Each row is a point on a landscape with many valleys, with its height.
A ball rolls from a point to whichever of its 3 nearest points has the largest drop for the distance, and stops where none of them is lower. Distance is the straight distance between rows; heights are no part of it.
Q817: [-11 -15  -3   8  28  32 -33  65 -61  33   0 -15  -4]  h=622
Q42: [ -5  12 -72  -4 -20  -6  22 -30 -34 -49   0  43   0]  h=588
Q763: [  8 -10  35   4 -35 -46  50   4  30   0 -11  21   4]  h=275
Q688: [-15   3  16 -33   7  45 -19 -40 -15 -54   0  49 -73]  h=595
Q457: [ -9   2 -44  32 -28 -35  32  37   4  53  37 -42  53]  h=294
Q875: [ -3 -20 -20 -18 -14 -13  24 -25  -5 -27 -10  29  14]  h=424
Q741: [ 35  10  -2  12 -22 -71  79  12 -16 -33  14  31 -15]  h=451
Q838: [ 12 -10  40  18  27  46 -67  34  -4  25 -13 -53  -7]  h=306
Q117: [  9  14 -59  27 -28 -39  25   5 -19   8  13 -22  25]  h=213
Q30: [ 28  -3  35  -5  29  44 -71  -7   2  20  -4 -35 -11]  h=255
Q204: [  0 -30   1 -10  12   0   2   0  22  16 -22 -26  33]  h=364
Q311: [ -2  48  44  20 -12 -44  13  -2  53 -45 -22  48 -30]  h=472
Q433: [ 10 -22 -21  -6  -1 -22  19   7  19  24 -11 -20  47]  h=384
Q551: [  15   23   27   22    0   65 -106   29  -43   41  -20  -24  -11]  h=178
Q411: [ -4 -16  52  -3  -5 -14  22 -12  53  25   0   3  15]  h=250
Q222: [-14 -18 -13 -17  28  43 -15 -22 -18 -40 -26  12 -31]  h=414
Q859: [ -4 -16  28 -10 -10  -7  20 -14  27  -9 -12  26   1]  h=176
Q309: [  1 -12  42 -24  18  35 -30 -29  23   7   3  -2 -25]  h=209
Q620: [ -5  -6  -1   7  29  47 -50  34 -46  -6 -27 -21 -23]  h=736
Q972: [ -1  33  63  -6 -11 -21   8   2  60  18   3  15  -9]  h=283
Q354: [ -3  66  43   3  11 -38 -14 -13  72 -36  -5  49 -23]  h=604
Q68: [-19   3 -73  -4  19   9  -7   7 -34 -20  -1   7  12]  h=582
Q368: [-30  41  35 -22  -2  20   0 -16  22 -46  -3  53 -67]  h=357
Q3: [ 13 -14  61 -24   6   3  -8  -8  60  53  14 -44  16]  h=321
Q510: [ -32   -6  -30   11    9   15   -9   20 -101   33   53  -15   13]  h=422
Q720: [  1 -11 -46   3  -7 -21  20   5   3  18  -2 -16  47]  h=411
Q866: [-16   0 -41   4  18   6   2  34 -18  18   8 -16  27]  h=471
Q136: [ 16   3  -9   2 -32 -37  53 -11 -20 -41 -12  55 -22]  h=599
Q619: [  2  -6 -52  -1 -13 -20  14  -3  -6  -9  -4   3  26]  h=369
Q548: [  5   1  84 -27  -2  -7  -9   1  74  55  28  -6   4]  h=326
Q562: [ 14 -26 -12   5  -8 -37  32   9  36  34 -11 -23  51]  h=378
Q498: [ -7   7  23  15 -23 -25  34  -9  23 -39 -18  53 -26]  h=400
Q560: [-14 -11 -19   2  35  33 -33  17 -35  -9 -12 -13  -4]  h=780
Q242: [-35  19 -58  31 -10   9  10  14 -62   7  49 -13  10]  h=208
Q344: [-15 -22 -14   5  30  13 -10  53 -10  49   4 -37  30]  h=521
Q740: [ 31   3  32 -15  19  53 -75 -14  -3   4 -11 -13 -30]  h=224
Q603: [ -8 -27  21 -17  21  22  -6 -22  14  -9 -13 -12  -7]  h=276
Q417: [  6  25  56  29  -8 -45  24   6  60 -23 -15  27 -16]  h=363
Q336: [-15  11 -67 -13  30  21  -8   7 -46 -46 -11  17  -8]  h=638
Q260: [-29  -6   7 -21 -12  15  17 -25   6 -52 -19  56 -32]  h=619
Q814: [  7  13  24  17  24  56 -85  15 -32   7 -19 -23 -21]  h=435
Q754: [ -5  15  48 -36   6  22 -16 -18  30 -12  18  29 -40]  h=231
Q971: [  7  33 -79  29 -35 -20  41 -25 -41 -30  15  -8   6]  h=430
Q683: [  9  -5  24 -23  18  45 -47 -30  -2 -15 -12   1 -45]  h=157
Q408: [ 43  -2 -35  13 -38 -70  48 -12   2  11  17 -16  28]  h=60
Q64: [-18  -7 -26 -20  18  38  -2 -29 -30 -64 -19  42 -26]  h=573
Q567: [ 12 -30  -1   0 -24 -35  43  -9  13   8 -13  11  25]  h=332
Q87: [ -6  11 -52  40 -32 -30  26  16  -6  31  36 -39  52]  h=281
Q977: [-26 -11 -30  30  -9  -2  21  33 -54  59  62 -38  36]  h=320
Q862: [ 23 -12  57 -30  15  23 -44  -4  35  34  10 -35  -4]  h=278
Q594: [ -3 -25  22  -7  20  11  -6   2  47  36 -24 -51  38]  h=387
Q29: [ 49   4 -41   5 -37 -68  69 -39 -26 -15  19  -1  -2]  h=238

For each start below, name every point that the ball comes to, in order.
Q688: Q368, Q754, Q683
Q620: Q814, Q551
Q562: Q567, Q763, Q859
Q3: Q862, Q309, Q683
Q260: Q368, Q754, Q683

Call two points neighbours if one is among the 3 nearest of the other. Go from one point of each pair to the other, from neighbour to neighbour, staying as low as possible. Name the highest point that can't be avoided.
Q242 / Q859: Q567
Q551 / Q683: Q30
Q859 / Q551: Q603
Q117 / Q242: Q977
